Points on a hilly landscape, in no order, each with its height.
From any point a ball takes the steepest step (drop divided by distance) to one of its 2 nearest points. It stops when none of these is lower. Distance is the straight distance between rows; heights are no part of it.
Z_638 height 40.0: [-12  -4   8 -24 -12  -2 -28  -7   0 -15 -18 -16  11  -5 -23   3  16  -8
 -21 -11  -3  -4]
Z_817 height 21.2: [ 30 -26 -11 -10   1 -47 -22  38 -13  18  -8 -17  29  -3  -9  40 -10  -7
 -32 -30   8   3]
Z_241 height 71.0: [ 10 -20  12   1  13  -1 -41 -18  -1   7   5 -11   4   9 -13 -18 -12  18
  24  22   7   0]
Z_465 height 18.6: [-24  24   0  -9  -9   5   8 -10  22 -21   1  -7   6 -25  -1  -1  11 -21
  -8   7  21  -3]
Z_268 height 33.4: [-25  11   1  -2  -7   6  16 -15   0 -16  18  -1 -14  12  14   7  11  26
   5  -3 -15   1]
Z_788 height 30.8: [ -4  10 -21  20 -22  18 -21   3  14  35 -17  28  24 -11 -13 -32  13 -11
 -21  26   7 -11]
Z_928 height 38.6: [-40  30   5  -9 -10  24  10 -20  11   0  -3   9 -25  24   3 -16  10  13
   7   9 -18  -7]
Z_227 height 33.0: [ 25   0   0   2   5  14 -28 -36  20  -1  33  10   8 -35  -8   3  37  17
  17  -1  29 -11]
Z_527 height 25.9: [  0  12  -5  18  -6  15  24 -20  29 -23  28   4   0 -24  16  20  30   5
   6  -5  20 -15]
Z_642 height 53.7: [  7  -3  -9 -13   5 -17  32  26 -35  17  -3 -12   5  15  10   9 -24 -26
  -7  -7  -2   7]
Z_85 height 28.7: [-12  -1   2 -11  -1   5   3 -16  -4  -8  -1 -28 -18  10   1 -25 -30   6
  31  11   8  -1]
Z_462 height 59.5: [ 15   1  14  15   4   6   1 -10 -32  12   7  12 -14  28  17  -3 -20  26
   9   8 -21  -2]
Z_219 height 23.9: [  2 -22  -6 -40  35 -24 -20  31  -5   1  -5 -29  16   5 -32   3  -8 -19
  23 -24  11   7]
Z_424 height 24.0: [  3  33  11  -2 -19  19 -15 -19  41 -11 -15   0  13 -35  -5 -12   9 -25
 -12   2  39   2]
Z_410 height 29.3: [ -1  -4 -16  -5  22   1   7   8 -31  25 -10   0 -15   0  -6 -22 -32 -28
   8   6 -11   2]
Z_557 height 44.3: [-33   0  -7  -7  14   0  26  18   2 -30  16 -32 -15  10  -2  23  -3  -6
  15 -18  -8   9]
Z_774 height 20.8: [ 13 -13  11  -1 -23 -33 -10  19 -17  11  -9   1   7  -1   6  46   2  14
 -44 -24 -29  27]
Z_242 height 17.1: [ 25 -27 -10 -31   8 -36 -35  25 -11  11  -7 -25  20   4 -29  22  -5 -17
  -5 -34  12   1]
Z_101 height 49.8: [ -3  13 -45  31 -15  22  28   0  19  20  21  -1   4 -21   3 -19  13 -20
  33  28  28 -12]
Z_779 height 40.9: [  4 -14 -28  16  22 -13  -2  30 -38  23  13  22   8   5  11  13 -20  -1
  -6  10 -22  -4]
Z_744 height 19.6: [  1  30  19  12 -11   1  26   1  22 -31  -4   3   0 -24  33  18  12 -12
 -35 -10   4   7]
Z_993 height 45.2: [-14   0 -10  13  24  -7  12  22 -42  19  10   9 -14  30  16  11 -12  -2
   1  -5 -40  -8]
Z_475 height 61.2: [ 21  16  16  12   5   9  64 -11  -2  15 -32   2 -27  18   6 -42 -30  10
   4  13  10  13]
Z_485 height 64.9: [ 17 -26   6  12 -12   7 -11  -6 -15  16 -40  13   0  22  -6 -52 -27   9
 -23  12 -24   0]
Z_336 height 28.9: [ 11  -2  16  22 -21   7  17 -23  16 -19  41  -3  -6  -6  22  26  21  40
  14 -13  20  -9]
Z_160 height 49.3: [-33   7 -12 -13  17   5  24  14 -32   6  -6   8 -17  20   6   2   1 -19
   0   5 -35   3]
Z_17 height 44.2: [  1   2  -9 -12 -14 -18   3  24   4   1 -22  -3  21 -39   0   7  -2 -36
 -38  -2  11   1]
Z_204 height 40.5: [ -8 -21  12  -6  36 -22 -31   9 -12  -8  19  16  -5   8  -8  35  11  20
  22 -10 -17  12]
Z_915 height 37.4: [  2 -23  -5  -2  10 -22 -20  36 -30  18   4   8  12  -3  -3  26 -10  -5
  -5  -6  -9  -3]
Z_116 height 26.5: [  8  23  22   6 -24  25   3 -29  34   6  18  16   2  -3  14 -16  14   7
  -9 -11  16  -3]
Z_722 height 40.6: [-32   6 -10 -19  19   1  19   5  21 -44  -1 -26 -10 -18 -15  23  10 -12
  17  -5  11   0]
Z_769 height 57.0: [  8  -3  -3  26  12   7  22  -5 -17  -1  25  10 -12  23   8   1 -19  30
  32  16  -6  -2]
Z_724 height 24.6: [-11  14 -24   3 -13   5  15  -1  39 -20   4 -28   5 -33  -7  -2  15 -20
  21  12  35  -7]
Z_810 height 29.0: [  0  -9 -10  12  26   3 -11 -10 -24   7 -24 -11 -23   9  -2 -42 -40  -9
  24   4 -10   2]
Z_456 height 51.6: [ 14  -2  14  -7 -12  -5  27   3 -23   6   0  -9  12   7   1  -2 -29  -8
 -10   5   0  12]
Z_875 height 29.7: [ -8 -20  -3 -27  38 -25 -38  21   0 -14  -7  -7  14 -10 -42  25  14  -8
  11 -20   2   9]
Z_265 height 58.5: [ -7  29   0  -6  -2  21  50  -8   3  17 -37  13 -30  14   1 -40  -9  -2
 -12  19  -1   0]
Z_225 height 49.5: [ -3  10  -3  -5  -6   0  20   9  -6   3 -13   0  15 -12   0 -16 -18 -24
  -9  14   8  10]
Z_146 height 39.0: [ 33  -7  15  -9  -5 -34   7  20  -3   5   5 -20  18 -23   2  33 -22 -15
 -17 -17  18  14]
Z_154 height 16.5: [ 24   4   8   7 -18  22 -20 -29  19  44   9  30   8   7  10 -45  -4  17
  -3  -2  10  -6]
Z_274 height 33.6: [  7  -9  -2 -24  31 -20 -22  13  14 -31   8  -5  15 -33 -25  20  27  -3
  10 -15   2 -10]
Z_73 height 18.1: [ -4   2  27  -8 -21 -14   9   6 -15  -7  -5   0  -1   4  16  32   3   6
 -38 -17 -17  18]
Z_119 height 34.3: [ 12 -12  -2 -24  14 -14   1  13   8 -20  11 -32  14 -22 -22  23 -20  -8
  20  -1  35   1]
Z_578 height 26.4: [-12  -3  -5   9   5   9 -35 -18  -8   3   5  16   4   0  -1  -2  23   9
   2  17  -5 -17]
Z_118 height 46.9: [-15   5 -18 -15   0   1  -6  18   0   3 -16 -10  20 -23 -16  -3  -8 -36
  -5  17  16  -7]
Z_312 height 23.2: [ 28 -33  -4   0 -21 -26 -19  32 -14   4 -26   0  22  -5  -7  34   8   4
 -40 -21 -11   5]
Z_619 height 39.8: [  8   6  15  -2   0 -10 -25  -7   8 -15   9   7   8 -23  10  28  26  18
  -3  -3  11 -11]
Z_156 height 49.6: [  7 -19  -3 -30   0 -36 -10  15 -25  13   7 -16  -5  42  -6  27   4  -8
 -11 -35 -14  11]
Z_297 height 50.7: [-10 -12 -26  26   7  13  25  -7  20 -14  42 -14  -7  11   6  -1  11  17
  41   8   5 -10]
Z_582 height 62.5: [  0  -6  20   3 -26   9   5  -8   0   8 -31  15  -4  36  -5 -29   3  20
 -39  -3 -37   9]
Z_677 height 23.0: [ -9  38  21   4 -24  10  27 -22  35 -14   6  16  -8  -6  28   1  12   0
 -29 -19  10   3]
Z_671 height 41.4: [ 26  17   8  12   2  -7 -10  -4  25  -9   9  10  23 -40  15  17  13  -1
  -6   3  30  -9]
Z_152 height 66.3: [ 16 -12  -1  11 -23  18 -21 -26  14  20 -47  18 -13  19 -11 -59 -21   9
  -6  16 -12  -2]
Z_150 height 47.0: [ 11 -37  -5  -7   8 -29 -26  15 -34  17   1  -8  -4  49  -1  15 -15   3
  -4 -26 -34  20]
Z_177 height 51.7: [ 26 -15   8 -14 -15 -28  12  22 -31  26  -6 -13  -1  29   1  17 -10 -15
 -29 -19 -14  16]
Z_920 height 47.6: [-38  -6 -23   7  14   8  23   6  17 -25  26 -16 -14  10   3  12  21   3
  32  -5  -3  -3]
Z_509 height 61.3: [ -4  -5  25   0 -12   1  -2 -20 -16   5 -11  16 -14  31  10 -15 -14  24
 -14   1 -28   5]
Z_867 height 31.6: [-19 -20  -5  -4  -7  11 -38  -4  -3  -6 -15   7   4  19 -13  -5  15   9
  -7   9 -31  -1]
Z_62 height 42.4: [-19   9   0 -10 -14 -13 -11  10   6 -11 -19   5  14 -20  -1  12  20 -19
 -36 -10  -8  -7]
Z_180 height 17.0: [  5   5   2  10  13  12   2 -21  -4  -7 -19 -11 -40  15   4 -45 -38  11
  35   6   1  -2]
Z_660 height 30.3: [  5   8   2  12  -8  31 -41 -28  18  18  15  20  10 -12   1   0  37  13
   4   5  10 -19]
Z_254 height 52.8: [-25  17  -4 -21  -5   7  32   9 -17  -2 -15 -10 -17  21  -1  -7   2 -30
 -24  -7 -20  -1]
Z_20 height 20.2: [-13  -3  30  -2   2 -13   7   0 -20  -6  17  -4 -20  26  11  29 -11  31
   0 -10 -22  19]
Z_800 height 19.2: [-33   8 -11 -14  17  16 -37  -6  12  -4   6   6  -7 -10 -19   7  37  -1
  19   6  -4 -17]
Z_930 height 26.7: [ -9  -7  20 -15   2   1   6 -10 -14  -8   8 -23 -15  28   9  -1 -22  13
  15   0 -15  14]
Z_257 height 16.4: [  2  -1 -30  20  25   5  -8  14 -28  28  -2  17  -5  -3   3 -21 -20 -19
  20  34 -12 -10]
Z_39 height 63.4: [ 11   4   2  16   5   3  72  10 -19   7 -12  -5 -22  20   9 -11 -17   4
  -9  11   1  10]
Z_605 height 22.9: [ -1  15   5  15 -11   3  10   0  36 -38  14  -6  -5 -33  38  29  30  -2
 -11  -8   3 -16]
Z_193 height 41.3: [ 23  11  22  26 -11 -14   6   4  10   1   2  27  29 -28  23  13   1  -8
 -32  -2  21   8]
Z_907 height 36.1: [ 10  10   9  -1  -2  12  -8 -30  25 -15  19 -13   3 -22  -4  -2  13   7
  32   7  30  -5]
Z_944 height 11.4: [-41  23 -11 -10  -6  20 -12 -16  21 -10   5   0 -10 -16  -7  11  31  -8
   3   4   4  -5]
Z_637 height 27.4: [  8   2  10 -10  -7   4 -35 -18  38 -10 -14  -4  19 -37 -11 -10  27  -9
   1  10  30 -12]
Z_834 height 34.1: [-25  -8 -12 -19  21 -21 -20  23 -12   1  12  -4  14 -16 -14  30   5  -9
   8  -7  -9  -5]
Z_729 height 36.0: [-15 -21   5 -26  16   3 -30   3  -9 -17 -12 -11   8  11 -24  -2  12  10
   8   3 -16  -5]
Z_248 height 39.3: [ -2  14 -32  37  18  27  -3  -4 -16  25   1  18 -32   1  -1 -39  -5  -3
  38  15  -1 -13]
Z_47 height 14.9: [  0   1  23   2  -6 -16  16   8  -7 -16  17 -12   0  -2  19  50  -3  17
 -12 -23  -7  13]
Z_466 height 45.8: [  2  10 -32  25   7  29   2  -3   8  24  16  -2 -10  -7  11 -32  -7 -12
  44  27  16  -8]
Z_448 height 37.0: [ -7   7 -13 -19  33 -11   5   3  31 -47  16 -13  -3 -34 -20  25  27  -3
  23 -13   9  -6]
Z_238 height 69.4: [ -4  -1  -6   1  -3  18 -28 -22  13  13  -1  -4  -5   5  -4 -40  -2  14
  29  18   2 -10]
Z_267 height 43.8: [  0 -36  -1  -6  28  -7 -38  16 -21   3  -2   3  -2  27 -14  23  -1  10
   8 -12 -36  12]
Z_815 height 67.8: [-11   3  12   1 -20  17 -18 -25  10  12 -24   0 -12  20  -5 -46  -9  18
   4  11 -12  -5]
Z_854 height 63.6: [ 15 -33   7  11 -24   9  -4   5 -20   7 -32  13  11  37 -10 -11  -8  15
 -33   2 -34   8]
Z_138 height 22.7: [ 17  25  15   5 -23  20  12 -27  22  21  -1  24   0   4  12 -39 -11   3
   6  10  27   5]
Z_166 height 37.7: [  3   0   1  -7  20 -19 -10  11  -8 -19  24  10   0 -11   4  45  25  17
   7 -12 -11   0]
Z_258 height 40.3: [ 31  -3  26  12  -8 -29  10  18  -3  -1  -5   7  26 -25  32  33 -13  -8
 -37 -18  12  13]
Z_862 height 29.6: [-21  10 -35  23  32  18   2  16  -9   8  11  18 -16   6  19 -15  -5  -8
  31  20 -16 -13]
Z_746 height 29.9: [  3   3 -14 -10   4  -3  11  11  20 -23   8 -21  14 -42 -18   3 -13 -27
  31  14  51   2]
Z_345 height 37.1: [ 29 -12  19 -14  -7 -11  21   5   2 -23   3 -35  19 -23  -1  19 -24  -5
   0 -11  35  15]
Z_657 height 55.6: [-16  28   5 -12  -9  17  71   6  -6  -3 -19   2 -25  20  -4 -12  -2 -12
 -29  11 -12   4]
Z_467 height 31.8: [ 11   1  21   4 -17   7  20 -12  -4 -13  32   2  -4   2  14  12   1  19
   6   1   3   3]
Z_976 height 53.8: [  5  -1 -11  25  -6   7  31 -17   6  -5  29  -5  -4  10   4 -20 -13  12
  34  14  18  -3]
Z_648 height 21.1: [ 11  -2   9  22 -24  22 -19 -28  14  33 -10  44  12  21   0 -46   7  24
 -32   3   2  -1]
Z_951 height 26.2: [ 13   2  -7  23 -13  14 -11  -1   5  42 -28  48  18  20 -10 -41   6  -1
 -34  27  -6 -16]

Call two points neighbours if one is among the 2 nearest of the other. Go from one point of each pair to the other, from neighbour to neighbour, staying as low as possible. Name the highest point that can't be avoided.
Z_154, Z_744 -> Z_116
Z_257, Z_242 -> Z_410
Z_47, Z_242 -> Z_312
Z_166, Z_944 -> Z_671
Z_180, Z_47 -> Z_85

Where does a ball stop that starts at each point below?
Z_815 -> Z_242
Z_193 -> Z_944
Z_928 -> Z_744
Z_642 -> Z_578
Z_475 -> Z_242
Z_976 -> Z_242
